Points, in no order, along strands that fork and pass close to each other.
Points whose rows are less than 74.3 apart are linked; no others are. Some points are linked to none.
z_817: [ 11  11 -14   9  -4  27 -14  11 -10  -1   4  -5  12 -30   7  26   9   3
  15   6   8 -12 -13  -8 -18   6  24  11  31  -7   7  -6  -6  -6   6  -9
 -13   0  -4   0  -3 -12  -3   0  14 -22   5 -17 -14  -4  10 -23  12  25
  -1  15  -4]
z_905: [  7   6  17  -5  13 -18  22 -17 -18   4  -8 -10 -28   5  -6  -5 -10 -10
 -15   0  -3  26  17   2  25   3  -6   7  -2  19 -12  16  16  13 -13   4
   4   1  -9   8   3  19   9  13  -3  23   9  11 -11  10  -2   1  -4  -9
 -22 -17  -5]
z_536: [ 23  14  21  22 -17  23  -7 -10 -21  -5  19  -3  25 -14   8  13  11   1
   8  -1  10   0   0   1   0 -19   4  16  11  10  -3  -7  13 -16  -5  11
   6  -6 -15 -15   2 -13  11   4 -18   6  17 -20 -14   5  15 -17  10  31
   0   9 -18]
z_541: [ 15   3 -14  18  11  13  -9   1   8   2 -16  -6   3 -14  29   6   1  -8
  35   1  -1 -10   1  13  -6 -10   0   0  25 -10  11   0 -18  -5  21  -8
   2 -12 -16  29  18 -18 -13  12   7  -9  23   4   2   5   2   0  -2  23
 -29  20 -12]
z_664: [-23   4  -9  18  -2  11  -6  25  -6   7   8   4  15   2   1   7   0  -9
  -3   5   2 -22 -38  -4   1   3   5  -1  26  13  -9 -23  16 -20   5  -8
  -3   3   3  18 -11 -19  -2   6   7 -27 -15   7   3 -23  11  -9   0  25
   4   0   0]
z_217: [  0  -3   6  -2   4   9 -10  33   7 -27   4   5 -10   3  14  -1  -4  -2
   8   3   1   1  -7  11 -21 -14  -8  10  10  -6   7 -25  -3 -11 -11  -3
  18   5 -14 -18   8 -16  -1  -1   5  -7 -12   3  21  -2  -8   5  12   8
  -4   9  -2]
z_953: [-22   3 -21  -8   3  -7  -2   1   9  -4 -14  -8 -16  -3  -1   9 -10  -3
  -4  -8  -1   2   3  10   5 -14  -9  -8 -17  -1  11  -4 -20   3  14  -2
   7 -10  -7  24 -14  -4  11  21 -15  12  21   6 -21  19 -14  28 -33 -48
 -24   3   2]
z_492: [ -7   5 -18   7  13  10 -17  -8 -13  17  25   4  20  -7 -15 -11  29   3
  15  -4   1 -21  -3 -15 -18 -10  11  18  30  -7  -4 -15  -8  -9  25  -5
 -18   5   1  10  -2 -35  -7  -6   2  -6  -1   3 -11   2  32  -5  35  32
  -1  24 -11]
z_883: [  8   3  10  -6 -23   0  37  -9  16   2   4   9   7   9  -7 -17 -16   1
  -3   9  -3 -25  13 -11   0  15 -12 -25 -10  -9  10  36   2   5 -14  13
  -4   8  13 -21   6  23  -4 -20  19  -7 -18 -29   8 -14 -31  14   7  13
  23 -22  21]
z_927: [ 22  -5 -14   1   4  12 -18  13   5   0 -15  -6  -5 -25  18  27  -1   6
  19   2  12 -13 -12   1 -27   7  17   7  18 -14  13 -12  -6   2   7 -16
 -21   6   2  10   7  -4  -8   2  16 -16  10  -6 -18  -1  14 -23  -1   5
 -16  11  -1]
z_816: [-12   7  -4   7  -4  -4  -7 -10  13  -2   5 -12 -13   4   9  22   0  19
   4   2  -4  15  20  12   4 -19  -5   5 -12  15  16 -11  -7   3  -5  13
  18 -14  -8  -6 -10  -9  30   8 -24  18  13   2 -13  25 -10   6 -10 -24
 -10   0 -24]
z_557: [ -3  -7 -14  -3  -2   5  -3   1  27  -6   5  -1  12  15   3 -44   7 -11
   9   6  -1  -9  -4  -3   3   5   5 -25 -22 -17   4   8 -23  18  30   6
  10  -1  16  -4  -8  -5 -24  -9  -2  -3 -13   3  31 -13 -10  16  -1 -13
  11  16  26]
z_115: [-10  -5   8 -12  10 -18  10 -26  -9   2  -9 -15 -26  -1  -6  27  -3   9
 -19  -7  -5  29  19   0  23   0  -4   3  -4  21   4   8  13  18 -17 -10
  -3  -5  14  13  -6  22  22   3   7  21  11   4 -31  13 -13  -3 -28 -41
 -29 -17 -17]
z_413: [  6   3  -9  -5  -9  -1 -15   4   5 -10   0  -4  -8  -4  13  24  -4  22
   3   9   7  -1  11  13 -30   3  17  -4 -20   1   9 -12  -3   1 -16   4
  -7   0  14 -25  -6   3   4   4  -8 -10   8  -7 -26  14   3 -17   5 -11
   1   8  -6]
z_89: [ -8   4  -8  17 -12  10   4   6  14   1   8   7  31  12  -5 -17  -3  -1
   2   1  -1 -21 -11   3  11  12  17 -12  -6  -4 -14   7  -9  12   7   0
  -3  13  14  -3 -10  -8 -11 -10 -13 -19  -8 -10  12 -18   7  -7   4  19
  22   4   6]
z_935: [-12  -4   9 -18 -12   5 -15  18 -12   7   4   5  11 -10  -6  32   4  -2
 -14  -2   5 -10 -47   4 -22   8  18   5  19   2   3 -20  28  -5 -12 -16
 -22   6   4   1  -5   0   1   7  21 -17  -8   3 -12 -20  17 -31  -7   7
   8 -18  -3]
z_168: [-15  -3  -5   3  14  -4  -1 -14 -17  17   1  -6  18   4 -26 -17   8 -12
 -16  -7  -6  -3 -24  -9  19  25  19  -1   5   2 -20   7   6  21  27 -17
 -27  17  21  36   2   3 -17   5  10 -11   6  21   3 -15  22 -18 -10   2
  -3  -2  12]
z_365: [  2   4 -15  13  -2  19 -16  -2   8  -3  16  17  33   5  -2 -16  12  14
  26   3   5 -24   5  -3 -31   5  -4  -3 -10 -16   2   2 -26   0  18  -7
   5  -1   7 -16   7 -12 -12 -12  -7 -12  -5   1  17   8  -2   5  28  14
  27  18   3]
z_11: [  1   0  -8 -20   5 -24  41  -4   3  -6 -15  -4 -18   1  -9  -4  -5  12
 -15  15  -9   2  44   2   1  -2   0 -28   6  11  -1  23  30  -1 -14  20
  -1 -18  32 -25  14  29  -3  -8  17  -8 -16  -8  -2  10 -36  -1  12  -6
   1   1   2]
z_192: [ -9   2   3  -2  -5  10 -12  26  11 -11  11  18  11   7   1   1   2  -4
   2   3  10 -10 -27   2 -25  -6  -5   2  10   1   1  -7 -12 -25  -8  -4
   8   3   4 -25  -1  -5   8  -4  13 -28 -28  -9  13 -24  -9  -2  13  14
  29  -3   7]
z_931: [-28   0  -4  22  -1   8   5  29   0   1  -3  -2  12  10   5  -7 -10 -13
   3   5  -8 -18 -40   1  15   2   3  -9  26   9  -7 -17  15 -12   9  -9
  11   6  -2  27  -1 -17  -5   2  13 -23 -13   8  20 -18   4  -3 -14  21
  -8  -1   4]
z_280: [ -1  -1  -2  -7   6  14 -20  30   9 -21  11  16   0   3   8  -2   3  -1
  16   4   3  -6 -12   2 -38  -9 -16  11  13 -11   2 -20 -12 -21  -7 -10
  13   4 -10 -25   6 -12   1  -4  18 -15 -23   2  18 -10 -13  13  22   8
  15   8   3]
z_907: [ 20   5  -9  16   0   4 -19 -26 -21  -6   7  -1  -2  -4   2  -3  24   9
  10  -8   4  26   8 -19  -1 -36 -14  22  12 -13   9 -24  -5 -26  13   1
   4 -22 -21  18  -1 -14   9  16 -26  31  18  -2   0   8  13   7   6  10
 -15   7 -24]
z_167: [  2   6  18  -5   3 -16  23 -12  -1  11  -2  -3 -28  13   6   0   0  -8
 -10   4 -10  21  21   9  21  -1  -4  -2 -15  21  -4  12  13  12 -19   6
  12   2  -7 -12  -3  11  14   5  -9  21   0   4 -11  16  -3   5   4 -10
 -12  -7 -10]
z_736: [ -5  -9 -20 -19  10 -10   1  -3  13 -20  -4   2 -10  16  -8 -38  -1 -16
 -13   2   1  -5 -11  -6  -7  19   3 -17 -12  -3   1   9  -6  17   4   7
 -17  -1  27 -13  11  14 -15  -2  20  -5 -21  -2  16   0  -3   6  11 -23
  22   0  27]
z_520: [ 19   4  16  11   5 -11  19 -31 -18  14 -16 -18   4  -7 -17  -4  -4  -6
  -6   7 -11  -1  13  -4  31  23   8   5  -7  12 -27  30  20  11   7  12
  -6   2  -7   9   6  21   1   2  -5   6  23   9 -20  -6   4 -15  -6   8
  -3 -14   0]
z_587: [  1 -13   0 -29  24 -25  23  14 -10 -14 -19  -7 -34  -9   0   8  -2   6
 -24   4  -6  25  29   7  18   4   6 -12  18  14   1   8  28  14 -29  -5
  -2  -6  20   7  19  21  -1   1  21   4  -8  10  -6  14 -16  -3  -9 -13
 -21 -15  -2]
z_332: [ -1 -18   7 -30  20 -26  14  -3 -21  -9 -13  -4 -30  -7  -1  24  -1   7
 -23  -5  -6  28  22   1  19   4   2  -3   7  17   0   5  22  16 -32 -13
 -10   0  20   8   6  23   2   1  18  15  -1  12 -13  11  -4  -7 -21 -23
 -26 -18 -10]
z_513: [ 20   2  32   2 -18   7  19  -8 -11   8  -5 -16  -5   2   9  12  -5   0
  -7  -5   2  22   1   4  25   4   3   7  -3  30 -18   8  35   5 -16   5
  -1   8 -12  -2   5   9  12  -2  -7   9  14  -2 -22  14   0 -21 -15  13
  -7 -16 -21]
z_925: [ -2  -9 -11 -14  -1 -11 -24  -8   0   3  11  10 -13  -2  15  33   4  25
   2  -2   1   4  26   8 -32  -9  -8   4 -30  -2   5 -19  -8   1 -19  10
  -8  -2  10 -36  -8   3  10   3  -6  15   4   0 -28  12  10   4   9 -28
   5  10 -14]
z_839: [-23   1 -12  -5   3 -13   0 -20  -2   0  -6  -8 -19  -2 -17  11 -10   4
 -10 -13   4  15   0  -3  12  -8  -6   1 -21   4   6  -2  -7  11   3  -8
   0  -5  -4  23 -17   4  22  21 -17  23  19  -2 -27  10  -7  15 -29 -50
 -19 -10   1]
z_863: [  8   7  -9  18   5   0 -20 -19 -11  -8  -3  -6  -1  -5   4  -4   7   7
  21 -12  -1  15   2 -13   5 -33 -15   9  12  -4  16 -19 -15 -24  26  -4
   8 -16 -22  35  -2 -17   8  18 -38  19  25   1   0  12   5  12 -12   0
 -21   5 -16]
z_999: [  2   4 -14   9  16  -3 -19  15   5   3  -3   3   0   0   9  -6  -9 -14
   5  -7   0 -10 -19   4  -8 -10   2   4  11 -14   0 -19 -17   2  25 -11
  -2   4  -1  23   4 -11 -15  13  -3  -7  13  16   6   6  15  -1  -8  -1
 -20   8   9]
z_330: [ -5  -9 -13  -5   3  -1   3   0  24 -12   2   0   1  15  -3 -51   1 -19
  -4   3  -1 -15 -14  -9   3  12  -4 -16 -10  -7   2  14 -15  20  18   1
  -1   0  18  -5  -1   1 -21 -14  16  -5 -23  -1  31 -18  -7  15   7 -12
  22   9  29]
z_930: [ 12   2  39   1 -26  25   6  10 -18  -1  14 -12  12  -2  15  22  -6  -6
  -8  -5  10  19 -16   6  17  -9  -4  15  13  27  -6 -12  39  -5 -20   2
  -7   3 -12   0   1  -2   8   4  -2   5  14 -12  -5   4   8 -25 -14  19
  -7 -18 -22]
z_334: [ -8   0  -9 -20  17 -21  11  -2   0 -11  -7   4 -24  11  -9 -23  -2 -21
 -17   6  -1  11   8  -1   1  15   0 -12 -17  -4  -4  10  -3  10  -3   6
 -10   4  14  -5   7  19  -7  10  10   7  -8   4   8   5   4  12  14 -19
   4  -6  19]
z_693: [  3   6 -12   3   3  18 -19  11   3 -10  18  20  16  -3  -1  -9  16   1
  18   0  -1 -15  -1  -5 -35  -1  -9  10   8 -16   1 -12 -19 -14   7 -15
   6   1  -9 -17  11 -18  -6  -9  13 -11 -12   0  13   4   1  11  39  16
  20  20   4]
z_95: [  1  -1  11   4 -21  10  24  -2  22   4   7  12  15  13  -6 -15  -7  -6
   9   8   7 -23  -2  -8   0  15  -8 -23 -19  -3   5  23 -12   2  -7   1
   9  12   7 -22   0   7  -3 -21   7 -10 -22 -30  19 -17 -12  17   3  19
  30 -15  19]
z_363: [  4  -1   9 -20  -9 -10  42   0  13 -10  -6   4  -7   0 -12 -16 -12   6
 -10  12  -4  -9  20  -1   3   6   0 -20   3   5   1  27  18  -7 -25  16
  -5  -5  15 -23  14  26  -3 -14  20 -13 -22 -22  11  -2 -37   8   9  10
  15 -15  13]
z_33: [ -5 -10 -26  -6  10  -1 -21 -14   9   1  -8  -2 -24 -17   8  31   0  24
   4  -8  -1   0  20  -8 -28 -13  -2  14  -8 -11  17 -16 -22  -2   5   5
 -10 -12  -8   5 -13  -3  13   9  -9  17  20   3 -30   8   0   4  -9 -32
 -11  13 -15]
z_796: [ -2   9  -5  24  -9  18  -8   5   2  -2  11   9  35  -6  -1   1   1   6
  11   1   5 -20  -8   5  -2   3  19  -1   6  -3  -8   2 -10  -4  11   2
   2   7   2  -7  -7 -14  -6  -7 -17 -20   4 -12   6  -9  15 -12   9  28
  13  13  -4]
z_314: [ -8   5   2 -12  17 -21   1   8 -12  -8  -2   7 -26   9  -7 -19  -2 -26
 -15 -11   0  18  -8   1   7   2  -3   0 -11  -4  -8  -6  -8   8  -4  -6
  -2  12  -4   7  -3   8  -4  17   0   9  -5   9  13   1  10  16   1 -22
 -11  -7  17]
z_903: [ -6   6  13  -2  -4 -10  10  -4  10   5   5  -6 -20  13  12  13   3   9
  -2   6  -5  17  22  17   8 -11  -5  -6 -22  21   2  -4   7   9 -21  12
  22  -1   2 -21 -10  -1  22   0 -15  13   0  -1 -12  25  -8   5  -4 -17
 -10   1 -20]
z_637: [ 13   4   9  14  -5  -4  24 -21  -3  16  -9  -6  18   3 -13 -16  -5  -9
  -4   6 -20 -11  17   1  31  25  11 -12 -10  -3 -27  36  10  11   3  17
  -2  11  -7   4   3  12  -5  -9  -9  -1  15  -5  -6 -14   0  -7  11  20
   6 -13   4]
z_642: [ -7   7  -8   3  10   1 -23  -1  -9  17  30   6  20   3 -19  -3  18   0
   1  -6   6 -22 -11  -5 -19  -9   2  21  11  -1 -11 -18  -5  -5  22  -4
 -17  12   5   2   1 -29 -10  -3  -4  -9  -4  10  -4  -4  34 -14  24  19
  10  14  -4]
z_866: [  8 -13  -1 -10   0   2 -19  -2 -19  -8  18  13  -9   2  27  18   9  16
   4 -11   9  27  27   0  -5 -34 -34  33   0 -11  -1 -17  -5  -8 -21   6
   3 -19 -11 -25 -10 -14   5   0 -10  39   6   5   1  10   5  20  11 -15
  -3   7 -19]
z_165: [ 17  -7  -3   2  -2  -2 -20  -9  10   2 -12 -17  -6 -20  13  32  -4  18
  10   2   8  -3  -9   0 -20   6   8  14   0  -8  19 -16   0   6   9 -13
 -12  -2  -2  16  -7   0   4   6  -2  -2  21   1 -21   1  17 -24  -9 -15
 -19   9  -5]
z_607: [-19   3 -19  -7   6  -9 -24  -8   3  14  10   6  -7   4   3  27   6  21
   7  -8  -2  14  27   5 -23 -13 -22   1 -35  -5   9 -11 -21  -6  -8  15
   7  -9  -1 -30  -8   2  18   4 -10  21   3   8 -13  22  -1  25   4 -36
   3  10 -18]
z_663: [-16  -7   3 -10   4 -16  -1 -28  -2   2  -2  -7 -21  -1  -8  30  -7  13
 -17 -13   1  21   5  -4   9  -4  -3   8 -19  11   8  -5   6  14 -11  -8
  -4  -2   9   7 -17  14  22  10  -6  29  15   2 -31   8   0  -5 -34 -47
 -19 -12 -15]
z_946: [ -7  -4 -20  -8  -9   5  18   7   4 -14 -16  -4  15   5 -11 -11 -10   4
 -16  -5   5  -8 -23  -4  13  25  28 -15  19   0  -6  25   1   9 -11   5
 -23  -6  20   6   3  10  -8 -15  27 -25 -20 -10   3 -22 -14 -10 -11   7
  27 -18  13]
z_845: [ 16   2  25  -3  -9   1  25 -11  -8   9 -13 -22 -14  -7   2  15  -3  17
 -12   5   0  19  21  14  29  13   8  -2   1  32 -11  19  34  10 -22   2
   6   0   1   6   5  16  15  -4   2  -3   9   1 -23  24 -17 -17 -20  -5
 -12 -13 -21]
z_104: [ -2   4   4   9 -18  11  18  -2  14   5   5  10  24  12  -6 -10 -11 -10
   2   4  -2 -18  -7  -1  16  18   8 -16 -10  -2  -9  20  -7   5  -5   3
   1  17   2 -11  -2   3  -5 -16  -4 -15 -15 -23  11 -21  -1   2   5  23
  26 -10   9]
z_819: [-14   5  -6  -6 -13   9  -5  21  11  -5   3  21  17  11   1   9  -6   3
 -13  -4   8 -12 -37  -6  -9   4  10  -5  17   4   3   2 -16 -24 -10   4
 -12  -8  12 -14 -12   3  10  -8  14 -38 -31 -12   5 -30  -5  -6  -6  19
  34 -12   9]
z_760: [ 21  13  31  14 -27  31   1   4 -17  -4  15  -9  22 -14  13  26  -2   3
   0   0  15   9  -6   7   6  -9   6  15  13  18   4 -11  23 -17 -10  10
  -1  -6 -12  -5  -4  -3  10   4  -9   0  19 -21 -13   6   9 -29  -8  26
  -4   1 -20]
z_323: [ 11  -2  29 -11  -2   4  20  12   0  16  -3  23   3   9  -2  -7  -6 -12
  -4   4 -17 -20  -9 -13   8  16 -23  -4 -10   6   3  18  10 -12 -22  -1
   7  17 -15 -22   9  24  15 -12  15   2 -14 -18  -9 -19 -22   8  18  25
  31 -25  19]
z_40: [ 20   4  19  -2 -13   1  39  -3  -8   8 -18 -14  -2 -15  -8   9  -8  13
 -15   9  -3   4  23  13  24  22  17 -12   2  14 -12  32  26  -3 -22  12
  -3   1   1  -6   8  19   5 -10   4 -11   4  -9 -19  14 -20 -17 -12  13
   2 -15  -6]
z_619: [ 11   1  14   5  11 -15  15 -29 -19   5 -15 -25  -4  -9 -19   1  -5  -6
  -8   5   1  21  11  -4  31  20   7   2   1  16 -15  30  16  10   8  -2
  -5  -2   1  25   9  19   3  14   6   9  21  15 -12   1   4 -12 -10  -8
 -16 -14   2]
z_399: [ -1  -5  -8   5  -3  -4  20   7   5 -11 -17  -8   6   3 -11 -17  -7  -4
 -14   7  -4  -1  -9   4  14  23  25 -12   2   1 -14  23   7  12  -4  -1
 -11   2  14   4   9   9  -9  -6  14 -14  -4  -3   7  -6  -7 -13  -3   3
  10 -11  16]
z_917: [-10  -1  15   2   7   2  -1  -2  13  15   9  10  -3  12 -19 -32   9 -22
  11   6   6  -9   0  -9  -6   4 -21 -15 -25 -11   5   9  -9   5  13  -5
  26   7  -6  -8  -1   0 -19 -16   6   8 -17   5  38  -7   7  25   6   7
  26   5  29]
z_701: [  6   8  -7   3   4 -10 -25 -10  -2   4  13   7   0   0   3   3   9   6
   8  -6   4   7  11   0 -26  -8  -6  13 -21 -13  -2 -15 -22  -5   9   4
  -3  -1  -7  -6   1  -9   1  11 -22   8   4  12  -2  12  17   8  13 -14
   6  13  -3]
z_653: [ -5   0  -3   2  11 -13  -5  18   4 -11  -9   0 -12   8   7 -13 -10 -18
  -8  -3  -3   5 -22   5   6   3   6  -1   0  -5  -3 -10  -8   7  12 -10
  -1   5   4  20   8  -1 -12  15   7  -5   4  14   9   3  10   3 -17 -10
 -14  -1  16]
z_230: [  1  -1 -24  -5  -5   7  27   2 -12  -8 -19 -10  29   2 -25  -7  -9   7
 -13  -1   8 -10  -9  -9  26  30  20 -19  34  -4 -12  33   7   8  -4  11
 -22  -8  15  20   4   8 -11 -16  32 -19 -17  -5   7 -38 -12  -6 -14  16
  25 -25   9]
z_666: [ -8  -3  30   0   3   1  12  25   3 -13  -4 -10 -30   9   5 -17  -7 -20
 -11   1  -5  14 -10   9  15 -16  -8   1   9   6   4 -10  12   1 -11  -3
  29  15 -22   8   4 -11  -2   4   2   2 -15  10  35  -2  -8   7  -7   7
 -22   0   1]
z_643: [  8   8 -16  27  -4  24 -10   7   1  -4  -4  -2  32 -17  11   4   3  15
  22   6   0 -17  -4   0  -5   2  23   0  20  -5  -1   1 -14  -3  16  -2
   0   0  -5   8  -7 -16  -9  -2  -8 -19  15 -13  -1  -3   7 -17   9  34
  -3  22  -5]
z_556: [-13   3   2   2  -6   5 -15  22  -9   5  12   4   6  -5  -6  17   5 -10
 -14   1   6 -12 -38   3 -10  -1   9   6  17  10  -8 -22  18  -8  -9  -9
 -12   9  -2   1  -4  -7   0   9  11 -19 -11   4  -4 -21  16 -20   5  15
  12 -12  -1]
z_166: [-14   1  -7 -10 -17   4   8  21  14 -13  -8  11  14  10  -4  -2 -13   4
 -16  -5   7 -10 -35  -5   0  13  25 -10  17   6   5   9  -9  -8 -16   6
 -19  -6  15  -8  -5  10   3 -15  22 -36 -28 -16   5 -19 -14  -9 -17   9
  31 -15  13]
z_797: [ -6  -8  34  -2   0  -5  23   7  12  -8  -6  -2 -30   4 -14 -33  -8 -17
 -14  16  -5  11  10   8  12  -7 -12  -7   1  -2   4   8  15   4  -9   1
  30   9 -16  -4   6   2  -5  -8  10   7 -21   2  28  -7 -20  17  10   8
 -10   3  19]
z_565: [-11   3  -1   4  10   3 -18   2   1   4   8   7  18   5  -6 -31  14 -11
  23  -3  -7  -1  -3   3 -11 -12  -1  -3  -3 -16   3  -9 -27  -6  32  -5
  21   7  -4   5   1 -18 -18  -8 -23  -2  -2  22  36   0  11  22   5   9
   6  23   9]
z_487: [-18  -1  13  18  -1   6   4  29  -1  -6  -1 -10  -6   8   6  -9 -11 -19
  -3   1 -10  -1 -31   7  14  -7   1  -1  19  10   0 -14  17  -9  -1  -6
  22   9 -16  18   8 -15   0   4   8 -11 -10   6  29  -9  -1  -1 -12  15
 -17  -2   1]
z_898: [ -1  -5 -19   8  -3  13 -23  -4  20   5  15   6  30  14   0 -30  13  12
  19   5   0 -21   3  -3 -15  10  -2 -19 -26 -19   4   5 -32  11  31   5
   6  -2  17 -11  -4  -9 -19  -7 -17  -8  -6   7  24   3  -3   6  11  -7
  22  17   8]
z_879: [ 11   1  12   9   4  -4  12 -12   4  31   5  18  18  15  -7 -21   7 -18
  12   2 -15 -33   5 -21  18  24 -11  -9 -31  -4  -9  19   1  14  10   3
   6  19  -7 -10   5   9  -3 -14 -12   9   4 -11  -1  -2   5  11  22  17
  32  -8  21]
z_48: [ 15   2  -3   5  -1   8 -15 -15 -25  -8  13  10  -2   5  12   3  17   9
   6  -9   6  36  18 -13   3 -42 -28  33   6 -15   4 -23  -5 -19  -4   4
   8 -24 -19  -1  -8 -11   6   9 -21  42  11   1   5   4   8  16   9  -1
  -8   7 -23]
z_111: [-13   5 -27   3   4  -3 -21 -10  13  -5  -1  -6 -16  -7  11  27  -1  22
  11   0  -9   5  26   7 -17 -15  -6   7 -12  -6  20 -15 -25  -5   2  16
   5 -18 -12  -6  -7 -10  22   5 -15  14  16   4 -18  22 -12  14   1 -24
  -8  13 -19]
z_818: [  7   5   0 -12  10 -10 -27  -8  -8  21  29  13   9   1 -12  -2  17  -2
  -1 -10   7  -8  -1  -6 -30  -8 -12  25 -17 -14 -10 -18 -17   1  15  -2
 -20  10   3  -6  12 -17  -7   1 -13   5  -6  12 -10   6  32  -7  18  -8
  15  12   4]
z_100: [-14   3  15  10   7   4  -8  -1   3  13  16  12  15   9 -14 -26  20 -16
  23  -3   2  -9  -5  -3  -7  -3 -15  -7 -17  -7   0  -2 -15  -7  18  -9
  30  13  -5  -6   4 -16 -14 -19 -12  -1 -12  12  37  -2  19  20  10  14
  22  12  10]
z_231: [ -5   2 -16  -6   6  -5  -5   7  18  -4 -15  -3 -13  -2  15  11 -15  -4
   8  -7   5  -5  10  18  -1 -21 -20  -5  -3  -9  17  -4 -29  -8  14  -3
  14 -18 -14  28  -4  -8   3  20 -14   9  26  14 -14  15 -14  24 -28 -31
 -32   7  -9]
z_696: [-10  -7  24   1  -2  -1  14  -5  16   2  -5   1 -12   7 -19 -39  -2 -23
  -1  13  -1   4  11  -3   9  -2 -13 -18 -12  -8   5  16   0   9  13   4
  26   8  -8   0  -2   1 -16 -13   5  12 -15   1  36 -12  -8  26  11   9
   1   7  35]
z_590: [ 12   3  10  10  -4  -9  21 -23  -3  24  -6   7  14   9  -6 -21  -4 -13
   5  10 -21 -22  16  -9  28  24  -2 -10 -31  -7 -12  31   5  14   7  15
   1  13  -4  -8   6  18  -1 -11 -11   7  11  -4  -8  -6  -4   5  23  14
  13  -8  15]
z_389: [  1 -24 -22  -6  13   5 -21  -2  -2   2  -8   5 -22 -17  19  27   0  17
   0 -19  10  12  17 -13 -16 -23 -15  28   3 -11  10 -18 -16  -6  -2  -4
  -9 -17 -13   5 -21   0   7   9  -8  32  19   3 -24   2  -1   9 -12 -32
 -24  12 -19]
z_78: [ 17  -8  19   2 -19  -8 -21  -7  -4   6 -10 -18   6 -17  11  32 -12   6
   5  -3   5  11 -25   4   2  10   3  14   3   1  11 -22  24   2   1 -21
 -17   3   2  24  -2  12   3   4   8   2  11   2  -9   1  14 -28 -14  -6
 -24   0 -10]
z_539: [ -6 -17 -19 -10  11   2 -23   4 -13  -3   5  14 -16  -4  23  20   4  18
  -4 -18   7  27  23  -9 -11 -32 -30  32   1 -10   3 -14 -16 -10 -15   6
  -2 -22 -10 -16 -24  -4   7  -2 -15  39  10   6  -6  11  -9  23  -2 -31
 -16  14 -17]
z_222: [ 12   5 -13  12  15  -1 -21  -2  -6   1  -5  -1  -3  -9  15   0   4  -5
  21 -14  -1  -2  -4  -4  -8 -21  -7  13  20 -14   9 -17 -20 -10  28  -5
  -5  -7 -16  30   5 -17  -4  17 -12   4  20  10   0   8  12   7  -6   8
 -30  12  -5]
z_289: [  6  -3   6   4 -11  -5  28   2   3  -5 -15 -12  -2  -4  -5  -5  -7   4
 -13  11  -4   5   7  10  15  23  23 -12  -4   8 -11  26  14   6 -16   4
  -3   4   9  -3   6  11  -1  -6   6 -16   1  -8  -6   9 -11 -16  -7   5
   2 -12   6]
z_164: [  6  -4  -1 -25  15 -21  37  12  -2 -10 -21  -5 -22 -14  -5   0  -2  18
 -20  14  -4  14  36   7  13   3  13 -25  25  16   1  16  39   3 -25   8
   4 -16  25  -3  20  19  -3  -2  18 -14 -15  -6   1  15 -35  -7  -8  -7
  -7  -7  -2]
z_400: [  9  -4  16 -16 -19  -5 -13   0 -14  12   9  -5   7 -15   2  34   1  -1
  -2  -6   2  -3 -38   1 -18  11   8  17  15  -3   3 -24  40   3  -2 -22
 -24   9   3   7  -4   9  -1   5  14   5   3   2  -6 -15  28 -33 -12  -8
 -12 -16 -17]
z_956: [ -2   8  -7   2   4  -4 -18   0   8  -4   1   1   5   5   7 -13   5   0
  18   5  -6   2   5   8 -16  -5  -1  -3 -18 -17   3  -8 -29  -5  24   3
  15  -3  -8  -1  -4 -13  -8   6 -25  -1   4  18  19  15   6  18   4  -9
  -3  19   8]

A fork is a point with three links, a tip a point with one. Leave the first point through the second and follow the links. Name the first fork or tip that comes.
z_907, z_48 => z_111
z_693, z_365 => z_222
z_100, z_565 => z_492
z_167, z_905 => z_879
z_653, z_314 => z_280
z_164, z_587 => z_231
z_760, z_930 => z_946
z_289, z_40 => z_536

A fork is a point with three links. Follow the links from the first point to the second and name the forks in between, in order.
z_413, z_222 => z_111
z_167, z_736 => z_111 z_222
z_192, z_557 => z_280
z_845, z_736 => z_946 z_280
z_946, z_541 => z_280 z_222
z_33, z_541 => z_222
z_930, z_192 => z_946
z_693, z_399 => z_280 z_946
z_863, z_946 => z_222 z_280

Name the points in between on the shortest way along the links from the first point to the second, in order.
z_590, z_222 => z_637 z_520 z_619 z_905 z_167 z_903 z_816 z_111 z_33 z_389 z_539 z_866 z_48 z_907 z_863
z_40, z_280 => z_289 z_399 z_946 z_166 z_819 z_192
z_332, z_935 => z_587 z_164 z_11 z_363 z_883 z_95 z_104 z_89 z_796 z_643 z_817 z_927 z_165 z_78 z_400
z_314, z_230 => z_334 z_736 z_330 z_557 z_898 z_365 z_693 z_280 z_192 z_819 z_166 z_946
z_927, z_666 => z_165 z_78 z_400 z_935 z_556 z_664 z_931 z_487
